Each row is a point on a landscape with many valleys, with its height.
A ball rolls from a point to the lowest of its 2 nearest points, and stops where none of them is lower. Distance is the straight distance between rows; heights are no part of it.
(319): [-83.9  32.3 -20.7  45.9  -2.6  11.1   9.9 -10.5  46.2 -19.8  23.7  45.5
 -33.1  15.1 -24.1 -23.8 -25.7 -27.5  -9.4   5.6 -46.6  33.8  71.5  11.2
   4.3  25.2  29.7   6.7 -10.5]  height 275
(939): [ 52.1  11.9 -24.0 -25.9  16.4  -3.3  -7.3  23.4  -3.5  17.5  -1.2 -19.6
 -33.8   7.6  12.3  49.9  40.6   4.2   4.1 -14.0   2.2  -1.2 -21.4  17.6
  23.1 -33.1   0.8  51.2  10.3]  height 527
(932): [ -0.2  -9.9  -6.6   0.0  19.7  12.8 -29.6  15.2  -4.3 -14.5  -4.3  33.7
  -3.2   3.3  33.9   6.1 -12.0  -8.0  -1.7 -14.2   6.3 -23.5 -21.6  48.3
  -8.3 -37.6  -4.8  16.8 -15.4]  height 271
(766): [-66.8 -47.9  -4.8  16.8  -3.7 -17.1  21.7 -27.1   6.1 -41.4 -14.8  18.4
  56.5  35.3  24.5 -30.6 -20.7  42.6  -9.1   2.1 -20.9   6.7  10.7 -16.6
   8.0 -34.0 -21.5 -34.5 -25.8]  height 587
(942): [-30.9  15.3 -10.5   3.4 -42.9   5.3  21.4   9.8  35.8  53.3  22.4  -9.8
   2.0  18.6  -9.4 -40.3 -26.9 -34.0  30.5  29.5 -13.8  38.9  41.2  -9.4
   3.7  45.5   9.3   1.8  24.0]  height 332
(140): [ 22.9  14.6  -1.9 -15.5  13.3  41.5  26.2  24.4 -49.9 -21.8   1.6 -13.0
 -37.3 -13.5   4.9  48.7  56.5 -17.3  30.3 -14.2  25.9 -17.5 -19.5 -10.6
  -6.0   0.9  16.9  -2.1   5.4]  height 504
(466): [ 12.7  14.0 -25.3   3.5   2.6 -34.9  16.9  -6.3 -11.4 -18.9  14.9  26.4
 -17.2  30.1  -3.3  -2.0  29.3  44.4  -0.4   1.9 -60.1  18.0 -23.6  49.9
  26.7  25.7   5.8  38.2   8.8]  height 491
(852): [-23.4 -22.7  16.5  35.2  11.2  -9.3 -17.5  -9.0  11.3 -51.8   3.0  47.0
  14.9   7.8  18.7 -12.4  -4.7  40.8   1.5 -12.7 -17.0   7.9 -27.7  42.4
   7.0 -11.4 -11.3 -19.9 -21.9]  height 366
(567): [-10.8   7.1 -39.5 -13.5   1.3  14.7  -7.2 -36.2  19.3  17.8  42.2  14.3
 -17.7   8.1 -16.9   6.4 -29.8 -22.4 -28.9 -22.1 -43.9  14.1  39.3  31.7
   6.6  46.0  -2.2   9.0   2.5]  height 302
(167): [ 31.2  11.6  10.9  -5.5 -19.1   6.4  18.6  28.1 -32.6   7.7   8.2  12.9
 -16.1   1.5   6.5  20.4  14.5 -14.3  42.5 -19.1   1.6 -21.8 -19.1  -1.3
  -0.4  -1.7  19.5   2.2 -18.5]  height 477
(978): [-64.1 -33.2  24.0  41.7 -29.9   6.0   3.2 -25.1  12.4 -30.2 -14.9  27.1
  47.6  19.4 -10.9 -45.0 -39.1  31.1   7.0   4.9 -47.2  -6.1  11.8 -19.5
 -14.1  -2.0  -1.6 -44.7  -5.9]  height 580
(410): [ 13.6 -45.7  39.5   4.5 -34.6 -24.3  -4.3 -40.3 -36.6 -43.9  -1.9  22.3
  16.5  11.7  -0.3  21.5  13.9  44.8  22.5  -3.2 -48.8   8.3 -33.0   4.6
  -3.8  16.5 -41.3  15.8 -33.9]  height 410
(849): [-14.1  16.2   1.9  60.0 -28.0  -4.1  -4.0  -9.7  -9.8   0.4  13.8  11.5
 -15.0 -41.8 -17.7  -5.3  10.3  -1.6  -7.7  17.7  28.0  -9.1  42.6 -48.5
  -4.5  -2.6  32.1   2.7  15.6]  height 150
(642): [-11.5 -25.2  20.8 -16.7 -25.3 -25.6   4.6   3.4  -7.0  -1.0   6.2 -12.7
  13.1  39.4  38.9 -26.4 -21.7  22.3  11.2 -30.2 -25.2  -2.4  -9.2  17.7
  14.2 -43.0 -20.2 -20.5 -16.0]  height 407
(236): [ -2.3  15.8 -31.1  -7.7  -6.2  -7.9  38.2  42.9  22.9  40.8  -1.7   5.0
   4.6 -13.0 -14.9 -24.2 -40.5 -29.8  -4.6 -10.7  23.7  19.1  22.5 -10.1
  -7.1  21.0  40.7  -8.7  15.9]  height 365
(125): [  5.7   8.6  11.6   6.7  23.4  25.2 -10.7  -8.7 -40.1 -30.5   7.3 -22.6
 -13.3 -18.3  14.5  38.8  50.2  21.3   1.3  18.7   2.0 -12.2  12.6 -25.4
 -42.8   4.6 -47.4  27.5  -7.6]  height 454
(405): [ 10.5  -1.6  -0.8   8.8   6.1 -13.9  18.8 -17.0   7.7  12.4   0.8  13.5
  46.6  31.5  14.5  25.0  -5.0  43.6   6.3  24.7 -30.5 -25.5 -25.8 -44.2
   8.6  11.6 -34.9   8.6 -16.7]  height 424
(383): [ 19.1 -10.0 -12.2  -9.2  22.2  11.3  -5.5  13.4  23.1  40.2 -23.4 -14.2
 -15.9 -25.2   5.1  -1.7   1.4 -35.9 -38.9   0.8  76.4  -0.9 -17.5  -8.3
  33.0 -24.3  39.5   4.4  40.4]  height 371
(379): [ 12.8 -34.9  29.3   2.6 -17.3  -2.1  21.7  -9.8   9.6  -0.7  -0.3 -27.8
  50.3   6.7 -10.3  17.4 -11.1  34.7  20.0   2.8 -22.7 -15.1 -16.6 -59.0
 -14.0  13.0 -40.0 -23.6   8.3]  height 408
(795): [-14.4   4.4  39.2 -15.4 -29.0  -7.5   0.1   9.4  10.6  29.0  -2.8 -24.8
  24.2  13.4  39.8 -17.7 -42.3 -32.3  13.6   0.6  -6.8 -14.2   5.4 -17.8
 -22.2  -5.3 -33.2   4.1 -19.2]  height 341
(990): [-14.3 -35.4  36.4  11.0 -48.6 -15.2  -0.9  18.7 -24.9 -13.6   2.3  20.6
  35.0  38.4  -7.0 -35.8  -1.4  14.0  46.6 -16.5 -33.7  -6.8   4.6  12.9
 -13.9  13.4 -24.1 -15.2 -27.6]  height 409
(498): [-11.2  15.4 -23.1  48.7  -1.4 -20.5  -4.4 -10.8 -11.4  -6.7   8.3  50.0
  16.5 -22.6  -0.4  12.7  20.7   7.7  -3.5  12.8  22.4 -23.5  24.6 -39.7
   7.1 -11.8  15.0  20.3 -15.9]  height 110
(721): [  9.5 -11.0  16.3  43.0  -1.4  29.5  28.4  14.3 -29.7 -31.7 -12.7  30.2
 -36.9 -50.9 -52.0  39.7  30.0 -10.0  43.5   6.1  18.1  10.3   3.7 -24.0
 -12.0  27.5  50.0  -7.2  11.6]  height 593
(566): [ 12.4 -11.7  13.6  41.0   8.3  -6.8 -18.7  11.7  -6.6 -42.1   9.0  26.6
  18.2 -19.3 -24.3  -2.0   9.3  31.2  16.8 -18.8 -22.2 -11.8 -13.6  12.8
 -11.7  16.7   2.8 -36.1  -3.7]  height 338
(114): [-63.0  18.2  -8.8  34.0  -1.3 -12.1  24.5  42.3  12.0 -10.6  11.3  37.7
   5.0   8.2  39.6 -59.2  30.9  21.2  36.0   8.3 -16.2  24.6  -1.3  35.0
  31.7  -8.1  34.2 -28.5 -20.9]  height 442
(877): [ 10.0 -52.3  37.7   1.4 -29.9 -31.5 -13.3 -30.4  -4.3 -57.2 -11.2  42.1
   8.5  -4.8  -5.9 -18.8  -8.3  41.6  16.5 -12.7  -8.8  31.5 -33.6  31.8
   2.8   7.1 -26.5 -20.7 -41.5]  height 390
(408): [  8.2 -13.5  27.3  -1.3 -18.7  13.8 -21.5 -29.5 -46.9 -12.6   1.3  28.2
  18.3 -34.9  -1.4  34.8  -0.9 -17.7   3.9 -11.4  -5.1 -47.3 -40.9   1.2
  -3.1  -4.1   9.5   5.5 -28.3]  height 542
(911): [ 17.6 -32.4  11.6  22.4   4.1  31.0  25.4  12.6 -17.5  17.6 -16.0   4.1
 -18.9 -38.4   1.2  40.2   2.0 -29.4  10.8   0.1  38.9  41.7   6.0  -2.0
  -2.2  -5.9  44.5   4.7  42.0]  height 561
(330): [  6.9   7.7  10.4 -18.5  36.8  29.2 -54.1  19.0  -8.7   0.7 -21.3 -35.7
   7.2 -21.1 -12.8   4.3  17.1 -16.3  -9.9  22.2  27.9 -28.8  16.2   8.1
 -57.1 -10.8 -44.4   3.7  11.5]  height 171
(212): [  7.1   8.7 -44.1 -16.8  35.9 -16.6 -21.8  16.9  -3.6  -7.1   4.5  12.1
  -9.0  40.7  30.0  -7.0  42.3  38.8  -4.3   2.1 -12.4   9.5  -9.3  67.0
  12.6 -33.2  -8.0  25.2   4.8]  height 540
(452): [-47.6   6.5  -5.6   4.8   7.0 -23.7  11.6  21.2  -3.7  -3.7  17.3  18.8
   7.2  33.6  53.5 -45.9   7.4  23.1   9.8 -11.3 -13.1  -1.6  -4.3  26.3
  29.5 -35.3   3.7 -26.3 -14.7]  height 425
(989): [  7.6  36.5 -25.3 -31.6  -0.4  22.1  -5.5 -32.8 -21.4 -17.3  16.8 -56.4
 -14.2 -36.4 -64.2  46.9  -0.5 -44.6  15.8 -12.6  -7.3  -8.5  15.4 -12.9
   3.5  33.7  27.1 -21.1  20.4]  height 293
(457): [ 42.4   8.3   5.3 -29.9  34.0  24.8 -28.3  -1.2   4.8  21.3 -33.0 -37.2
 -30.2  -6.9  -4.9  26.4  30.1 -31.7 -18.2  14.4  81.8 -14.9 -34.8 -25.2
  11.1 -23.7  13.1   8.6   9.3]  height 331
(21): [-16.9 -21.1 -25.1 -30.4  21.1 -30.9  30.0 -51.2  20.6  -0.1 -11.0 -11.3
  21.9  53.2  32.6  -5.7 -11.7  69.8 -23.9  45.0 -19.8  38.0   8.3  -7.9
  12.9 -35.3 -34.9   7.3 -16.8]  height 601
(447): [ 43.5  -2.9  -8.1 -55.1   9.4 -22.4 -16.3  -4.7  11.6  14.8 -11.1 -50.0
  18.6  22.5   8.8 -12.7   6.7  50.7 -39.0  -9.3  19.2  -8.1 -20.1  -7.4
  16.8 -29.0 -35.2   9.1 -14.1]  height 210
(516): [-25.6   9.5 -16.5  -3.5  27.9 -11.6  24.5  50.8  50.1  18.4   8.2  -9.6
   5.4 -10.9  53.8 -24.9  -4.5  17.2  -6.4 -26.0  15.5  20.9 -21.9  17.2
  49.2 -20.2  18.3   1.3   3.9]  height 435
(390): [ 20.1  22.5  -2.9   4.8  15.1  -6.7 -13.6  13.5   7.9  14.3   7.2 -34.8
  -2.9 -19.0 -22.0 -36.4   2.9  -1.1 -23.2  17.1  28.2  -3.9  14.0 -31.7
  -9.8  28.8   1.4 -38.3  19.2]  height 208
(233): [-31.2 -17.8  17.6 -16.9 -28.9 -17.8  -1.4  20.1  -7.3  -9.8  -0.4  11.5
  34.8  13.6   2.5 -33.9 -38.8   0.7   5.2 -35.6 -37.1  -8.3   7.6  24.5
 -23.7  -7.6 -16.0 -19.8 -23.6]  height 389
(341): [-41.2 -27.4  26.9  19.5 -35.8  -4.5 -16.5 -49.6  -6.6  -6.7   0.3  -0.5
  42.2  -4.9 -26.4 -31.8 -34.3  12.1 -19.1  -4.0 -46.9 -13.2  30.1 -16.7
 -19.2  14.8 -14.9 -38.3  17.3]  height 575
(143): [-48.7  -0.9 -14.5  13.8  16.1 -26.1  21.8 -32.5  24.4 -26.9   8.3  29.0
  36.8  48.1  37.2  -2.7  -6.4  54.7  -8.2  34.6 -34.5  25.3   0.0  -7.4
  20.4 -34.5 -28.8   4.1 -23.9]  height 594
(43): [-20.4   2.4  41.5   1.6 -30.6  31.2 -21.3 -38.1 -56.6  -4.3  -0.6  -1.2
  -0.6 -44.1 -10.9  12.7  -6.4 -32.4  -0.9   6.5 -11.4 -37.5   3.2 -10.3
 -37.0  27.4  -4.2   2.9  -8.3]  height 556
(918): [ 21.0   2.0  25.3 -13.1 -39.4  13.6   0.3  27.1 -11.5  18.2 -16.8   3.7
  -6.1  30.6  13.7   6.4  -0.1   4.4  41.0 -25.5 -30.0 -37.5 -26.2  -6.9
   6.2 -15.5  -7.3  18.7 -49.5]  height 453
(489): [  6.7  22.5 -16.1 -10.5  40.3  -8.7  -5.6 -40.6 -20.4   2.7  -9.3  -6.5
 -26.3  38.3  32.3   4.3  41.0  30.9 -21.9  51.9 -20.0 -13.4   9.2  17.2
  -5.8  -5.2 -40.5  44.9  16.4]  height 496
(718): [ -4.6  -2.2  19.8  19.2  -9.6   0.2  -0.1  -9.2 -14.2  16.0  14.6  -6.1
   5.9  -1.5  37.1  -0.3 -14.7  -0.9  15.4  21.5  13.0  -5.6   6.4 -16.5
 -23.5 -12.6 -29.7  15.5 -15.1]  height 322
(826): [ 12.2  -4.8  16.6   5.4 -27.8 -22.2  18.0  26.5 -12.3  -5.9  -1.7  33.2
  13.5  48.5  12.9 -11.0  20.8  19.9  53.8 -19.1 -38.1 -18.8 -28.7  14.9
  11.5  16.5 -18.3   2.9 -44.5]  height 430
(633): [-48.6   9.3  -4.9  58.6  -0.3  22.2 -23.3  -0.1  32.5 -32.6  12.9  44.2
 -34.6 -27.6 -34.5 -23.5 -24.6  -3.6  -1.5  10.7 -18.0  29.8  42.7  31.6
 -20.6   6.7  37.2  13.4   2.6]  height 235
(257): [ 25.8  21.1 -15.7 -16.4  30.5  16.5   4.8 -21.0   4.6   1.4   0.0 -54.0
 -37.0 -38.6 -64.7  30.9  23.7 -64.8 -12.4  11.7  31.0  23.0  25.3 -15.3
   4.1  45.8  24.8 -18.7  45.9]  height 236
(353): [-24.0 -12.0   7.0  38.1 -18.0 -20.7  13.5  32.9  17.2 -22.4  -9.1  52.6
 -10.0   5.6   7.6 -67.0  23.1  40.4  55.8  10.0  -9.5  35.1 -33.9  33.5
  32.3  25.0  15.7 -20.3 -29.4]  height 463
(796): [ 15.1  -2.5  10.4  15.4 -10.2  -1.9  -7.7 -16.6 -33.3 -32.8  25.8  14.5
  -3.3  -6.1   5.8  30.1  31.2  45.1  16.5  14.6 -18.8   0.3 -12.9  -3.5
 -25.5  10.3 -35.2  34.4 -28.4]  height 431
(346): [ 22.1   0.8  27.6 -39.7 -50.3 -13.5  -6.4   8.3  42.6  32.8   7.7 -57.0
   2.1  13.5 -11.9 -26.4 -34.7 -32.4 -11.0 -12.8   2.1  11.6  -4.6 -29.4
  11.0  16.9  -8.2 -18.5  10.5]  height 378
(863): [ 22.6  19.5 -29.6 -16.0  30.8   0.1  17.6  -0.7  20.4  37.4 -15.3 -18.9
 -17.9 -21.2 -56.8   0.0   1.7 -56.8 -25.3  -2.6  27.1  17.4  31.2 -19.2
   6.4  49.4  46.4 -27.0  30.5]  height 285
(226): [-17.8  -1.2 -14.2 -16.6  -0.7  -3.9 -17.7  -3.1   1.2 -19.8  15.7  -1.2
  18.7  -1.6 -27.1 -31.1 -43.2  17.5 -28.2 -24.9 -24.4   1.8  27.6  30.5
 -23.8  -0.5  -5.3 -32.9   7.3]  height 367
(468): [ -8.7  22.9 -45.0  -5.9  10.3 -28.8  37.6  13.2   8.8   3.2   2.0  58.7
   1.4  32.7  24.2  -3.9  18.9  25.6 -14.4  -7.8 -34.6  -3.4 -27.9  35.0
  54.6  15.5  26.7  41.3 -10.7]  height 460
(748): [ 34.4  -4.2 -11.2 -21.9  35.2  28.1  48.4   8.8 -48.2  -4.6 -32.6  -3.1
 -32.8   4.5  -8.5  79.6  63.8 -15.2  20.9 -12.7  34.1  23.7  -7.9 -13.7
   9.9 -13.6  26.3  25.0  22.7]  height 528
(188): [-30.1  11.8   8.6  54.0 -27.2  -0.8 -43.7 -11.6  -0.6 -26.5  17.1  34.7
 -26.1 -38.5 -45.3 -28.0  -9.7   3.5   0.1   8.5  -9.4 -17.4  46.0 -12.5
 -18.3 -16.6  35.8  13.9 -14.2]  height 190
(391): [-50.1  17.1  -4.0  45.9 -33.3   8.0  12.4  -7.6  23.3  13.2  27.3  19.3
  -7.9  18.6 -29.8 -44.9 -24.5 -19.3  30.1  20.3 -44.9  25.3  46.2   5.5
  -8.2  35.6  15.2  -6.8   8.6]  height 306
(16): [ 18.0   8.3  -5.0   1.2 -22.2  19.1  30.4   5.8  -4.2  10.0   1.5 -20.0
  31.0 -27.4 -37.5  51.8   0.8 -39.4  37.1  10.7  21.2 -26.3 -20.0 -68.3
  -4.3  23.4  24.1 -10.1   1.2]  height 362
(724): [ -5.5   8.2   2.3  -9.1  21.7  16.8 -29.5  28.9  21.2   7.8 -10.3   0.3
  -1.9   5.1  21.0  -5.0 -37.2 -28.0 -17.1 -26.3  -7.8 -33.4 -11.0  31.9
  -2.3 -29.9   6.3 -19.4  17.0]  height 297
(884): [ 27.2  -9.1 -10.0  16.0  36.7   1.9  30.8   6.9 -29.0  10.4 -13.2  10.8
 -19.0 -15.6   9.4  56.1  45.2  -8.5   3.1  12.2  63.8  35.0   8.8 -15.9
   6.3 -11.8  20.0  25.1  35.7]  height 546
(707): [ -5.5   0.6 -12.9 -34.8  -2.9   4.4 -15.1 -15.8  31.8  12.3  18.0 -28.3
  -6.3  17.7 -27.9 -18.1 -49.1  -7.2 -35.6 -47.0 -48.8  15.4  28.6  35.8
   0.5  16.8 -14.0 -26.3  24.2]  height 342
(175): [  8.9   6.5 -19.3   7.8  44.9  20.2 -32.0  14.1  23.3   8.3 -16.7  -3.3
  -5.0 -18.1 -17.9  -7.7 -12.4 -41.9 -22.7  -1.6  16.0 -20.9   9.6  17.1
 -20.1   3.5  18.9 -27.5  50.2]  height 261
(376): [ 13.3   5.7  -1.8  28.6  31.6  22.4 -33.8  11.2  -8.7 -14.9   1.2   3.6
  -3.1 -29.2 -18.1  -4.0  15.5  14.3   1.7 -10.0   3.5 -24.3  -1.1  20.9
 -18.2  -2.4   8.9 -27.0  31.3]  height 305
(993): [ 39.5   5.3  11.7 -25.2  -5.5  12.3 -22.0  -7.9 -19.9   5.1   6.9 -26.8
  -2.0  -9.1  23.2  48.2  18.3  -1.2  -3.7  -3.9  11.3 -21.6 -29.4  -9.9
   8.2 -27.4 -18.0  26.8  -9.3]  height 503
(859): [ 11.4  16.3 -16.8 -15.3  -6.5 -23.3  16.7  39.4  26.1  27.1  12.0 -19.3
   3.6  -9.2  16.9 -26.8 -18.5  -8.0  -8.5   9.0  63.0  16.8   2.7  -9.3
   1.2  -7.3   7.7   6.5 -10.7]  height 395
(495): [ 29.8   0.9   6.2 -21.9 -15.2 -10.6 -23.9 -30.6 -43.4 -18.3   2.7  -2.3
   3.3 -14.6  -3.2  60.1  23.1   0.9  14.6 -36.9 -20.9 -36.9 -54.6   7.4
  34.6 -23.9   5.4  22.9 -26.2]  height 523
(998): [  1.3   6.5   2.7 -28.4 -46.3  14.3  12.1  -6.6  17.9  46.8  25.8 -44.4
 -13.1  18.5 -24.5 -30.7 -37.1 -11.1   0.5   4.5 -27.1  22.4  24.7 -11.5
  -1.0  42.9 -11.3  -3.5  21.7]  height 356
(578): [ 18.8  24.5   5.4 -28.3  -3.5   5.8  11.7  -9.1 -12.4  -3.2  -0.9 -68.7
  -9.1 -35.3 -40.8  34.7  -0.6 -62.6  27.5  -6.5  14.1 -21.7 -10.7 -50.5
  -1.4  32.5  14.2 -25.1  -0.5]  height 330
(365): [-23.0   4.2  20.4  15.6 -32.3  12.7 -36.6 -42.9 -30.6  -8.1   8.9  -9.0
  17.9 -41.2 -42.3 -17.8 -24.1   5.5 -19.0   6.0 -30.5 -19.3  32.2 -17.2
 -43.1  16.8 -17.4  -0.8 -12.0]  height 567
(984): [ 20.3  18.6   1.5 -15.4  45.4  11.5 -25.5 -29.5 -13.7  -4.5 -13.5 -25.8
 -12.3  10.7  18.5  38.0  58.8  25.4 -29.8  43.4  23.1 -12.4  -5.7 -16.3
 -14.6  -3.1 -47.3  35.4  11.9]  height 476
(372): [ -4.2 -33.4   0.4 -25.3  -5.3 -19.4  42.6 -59.3   0.1  18.6 -23.1 -16.4
   8.5  75.2  36.4  -0.1  -9.5  62.0 -11.0  24.5 -59.4   9.2  -9.8 -12.3
  15.8 -27.3 -24.7  17.4   0.1]  height 608
(687): [ -1.2  -4.7   8.0  21.6 -28.8  -7.0  -3.3   9.3  -3.8   0.7  35.8  -1.9
   0.6 -23.2  23.3  -3.0 -35.7 -34.7  30.3  -2.8   4.8  17.0  16.4   4.8
 -21.4  -0.4   3.0   2.0  16.8]  height 296
(655): [  0.3 -13.8  20.4 -40.5  19.4  13.2 -53.3  16.7  -8.6  13.0 -31.6 -37.5
  17.3   2.6   6.4 -14.2   5.8   7.4 -17.4 -16.0  -3.9 -31.1   5.7  35.4
 -44.1 -37.7 -47.0  -2.6  -3.9]  height 223
(160): [ -0.6   3.7 -12.0  20.6  12.4  -0.1  28.0   3.1  -0.5  43.1 -10.9  26.2
  -3.9 -12.7  29.9   1.5   0.7 -14.6 -11.9  21.0  44.7  -3.5  -7.9 -19.3
  35.4 -17.2  34.9   6.7  17.7]  height 401
(504): [  9.4  -2.2 -22.0  -6.5  32.0   6.4 -11.1  34.1  48.6  34.1  -5.0  -9.5
  -9.5 -13.9  36.7   6.0   6.0  12.9 -30.1  -3.4  37.2   4.5 -39.6  17.4
  43.5 -37.2  13.6  19.8  25.9]  height 406
(155): [ -0.7  20.7   9.2 -44.4  10.2  -6.5  -2.8  24.3  74.3  18.5 -11.7 -33.9
  -2.1  19.0   9.4 -27.2 -74.8 -49.8 -37.6  -5.1   9.4  26.2  -2.6  -5.7
  -7.5   5.0 -12.2  -3.8 -18.9]  height 422
(323): [  0.8 -49.4  21.6 -12.3 -16.3  -9.7  27.4 -45.0 -22.9  -1.7 -37.7  26.1
  17.4  67.7  26.5  -9.6  -1.7  64.7  14.2   4.6 -61.7 -13.1 -24.4   7.8
  18.6 -16.4 -17.5   1.6 -27.0]  height 614
(722): [ 18.8  23.7  15.1   4.7  26.4  15.6  -9.0  11.0 -14.5 -12.1   1.1 -42.8
 -27.9 -27.4  -8.2  -7.1  44.1 -12.3  -8.5  26.4  52.1 -13.8  17.1 -47.3
 -27.8  10.5 -16.3 -20.3  11.2]  height 248
(287): [ -3.3  -3.6  11.3 -27.8 -20.4 -19.4   0.4  15.9  72.4   4.8   8.0 -45.7
  11.8   3.8   3.9 -33.0 -52.8  -4.1 -30.6  -9.6  19.6  34.1 -19.6  -8.6
  16.7   2.9  -9.6 -21.3   6.3]  height 399
(421): [ -2.7   7.5 -11.9  -1.9 -25.5  11.0  -6.4   2.1   3.9  -0.5  28.5  11.1
 -22.5 -13.3 -18.3  -0.5 -47.2 -43.5  -0.7 -24.9 -16.9  18.7  21.5  53.7
 -11.9  24.8  13.5   3.5  10.5]  height 252
(686): [  6.6 -13.1   9.8  15.1   4.1  52.6  21.6   5.3 -48.8 -10.8 -23.9  23.1
 -44.0 -32.2 -51.1  32.3   9.8 -23.5   7.7  -3.2  35.1  44.0  32.0   1.8
 -14.2   1.4  54.4  -6.9  49.7]  height 576
(312): [ 27.7  -7.8   5.7 -12.8  19.9 -23.0 -19.8  -0.4   3.8  -3.8  -4.1 -43.8
  14.1  -1.4   1.5 -28.7   7.3  33.4 -26.4   8.6  38.8   0.3   9.0 -15.7
  -9.7 -18.2 -34.1 -26.5   1.7]  height 166
(732): [  9.4  -5.9  19.2  -5.4 -38.2  13.2   3.8   3.0  21.5  18.9  12.7 -19.0
  46.4 -16.4 -12.2  23.8 -22.7 -12.0  19.6   6.9   3.6 -24.4 -26.0 -47.1
   2.9  23.0 -14.9  -3.8   2.8]  height 388
(153): [ 10.2   5.1  -5.0  -1.9  26.2   6.3 -13.2  -3.7 -36.5  -6.8   0.4  -5.5
 -21.8  23.3  22.6 -11.4  41.2  48.7   0.3  15.2   6.8  -6.6  15.7  31.1
 -14.8 -29.9 -36.6  14.2  -7.0]  height 516
(487): [ 28.6  12.2 -11.4 -38.3   4.7  -3.7  -9.4  36.6  42.1  16.7 -12.1 -31.0
   3.0  -9.6   0.7  -0.1 -42.0 -48.4 -26.1 -10.6  50.7  13.4  -9.8   0.7
 -10.2 -15.5   4.1  11.9  -4.4]  height 426
(65): [-32.1   0.1 -37.5  18.7  16.9 -17.9  57.3  11.9  14.2  20.9  -5.6  46.7
  15.4   8.2  46.3   4.8  15.9  -0.5  -9.3  -6.8  13.9  -8.6 -21.7  -3.5
  59.7  -3.2  33.8  23.4  -0.7]  height 427
(794): [ -8.8  25.0 -51.0   5.5  19.3   2.1  33.0  12.3  38.7  31.0   0.1  18.4
  -5.8  -5.1 -36.7   1.3 -19.0 -41.5 -19.7 -15.3 -18.6  20.5  40.9   0.4
  10.7  56.8  31.4 -12.6  19.7]  height 328
(751): [ 32.1  21.9 -41.3  -8.5  26.4 -29.0  13.0  12.2   1.8  23.8  14.7   1.8
  -9.7   7.7  27.3  10.2  36.9  27.5  -3.6   7.3   9.0   5.2  -5.5  21.5
  32.5  -5.6   4.1  36.3  14.9]  height 551
(916): [ -5.1  -7.5  -1.9  47.3 -15.8  -8.4 -10.1  -1.1 -22.4 -30.5  -1.6  82.1
  -1.8 -26.4  -6.6  10.8  17.5  -7.0  13.0  14.9  22.0  -1.8 -10.8   7.0
 -17.6  -2.0  23.3  15.3 -34.8]  height 161
(593): [ 37.2  13.4  14.4 -31.1  23.4   5.4   0.2   6.9 -10.6 -13.0  -7.1 -49.0
 -37.7 -11.3  -8.5   9.8  52.2 -34.1 -21.5  29.4  88.9   3.4 -26.1 -47.8
  -0.9  15.2   6.1  -0.7  -2.9]  height 290
(607): [ 12.5   1.3  26.5 -48.6  12.1  10.3 -52.0   5.1  13.3  20.7 -33.5 -46.3
   3.3  -7.9  -5.4  -9.8 -27.4 -32.3 -38.2 -33.9 -15.9 -28.1   9.5  18.1
 -15.5 -23.2 -18.7 -10.4   3.7]  height 259
(971): [ 11.2 -19.6 -13.9  22.6  24.4  -6.6 -12.2  -1.0 -26.6 -26.1 -10.9  59.1
 -11.3   1.7  11.2  44.3  17.1 -37.1   2.1  -4.3  33.3   4.8  -6.8  37.7
 -16.1 -18.9   9.7  17.8  -9.5]  height 216

For each start below, name the point where the ball stops.
(372) => (993)
(212) => (175)
(323) => (175)
(155) => (498)
(686) => (233)

Call two points neighbours if one is among the 2 nearest of the other. Go from one point of each pair to the other, from neighbour to neighbour, staying as low as possible. Name the highest point that can't be avoided.
(498), (257) => (487)
(175), (312) => (724)
(312), (330) => (722)
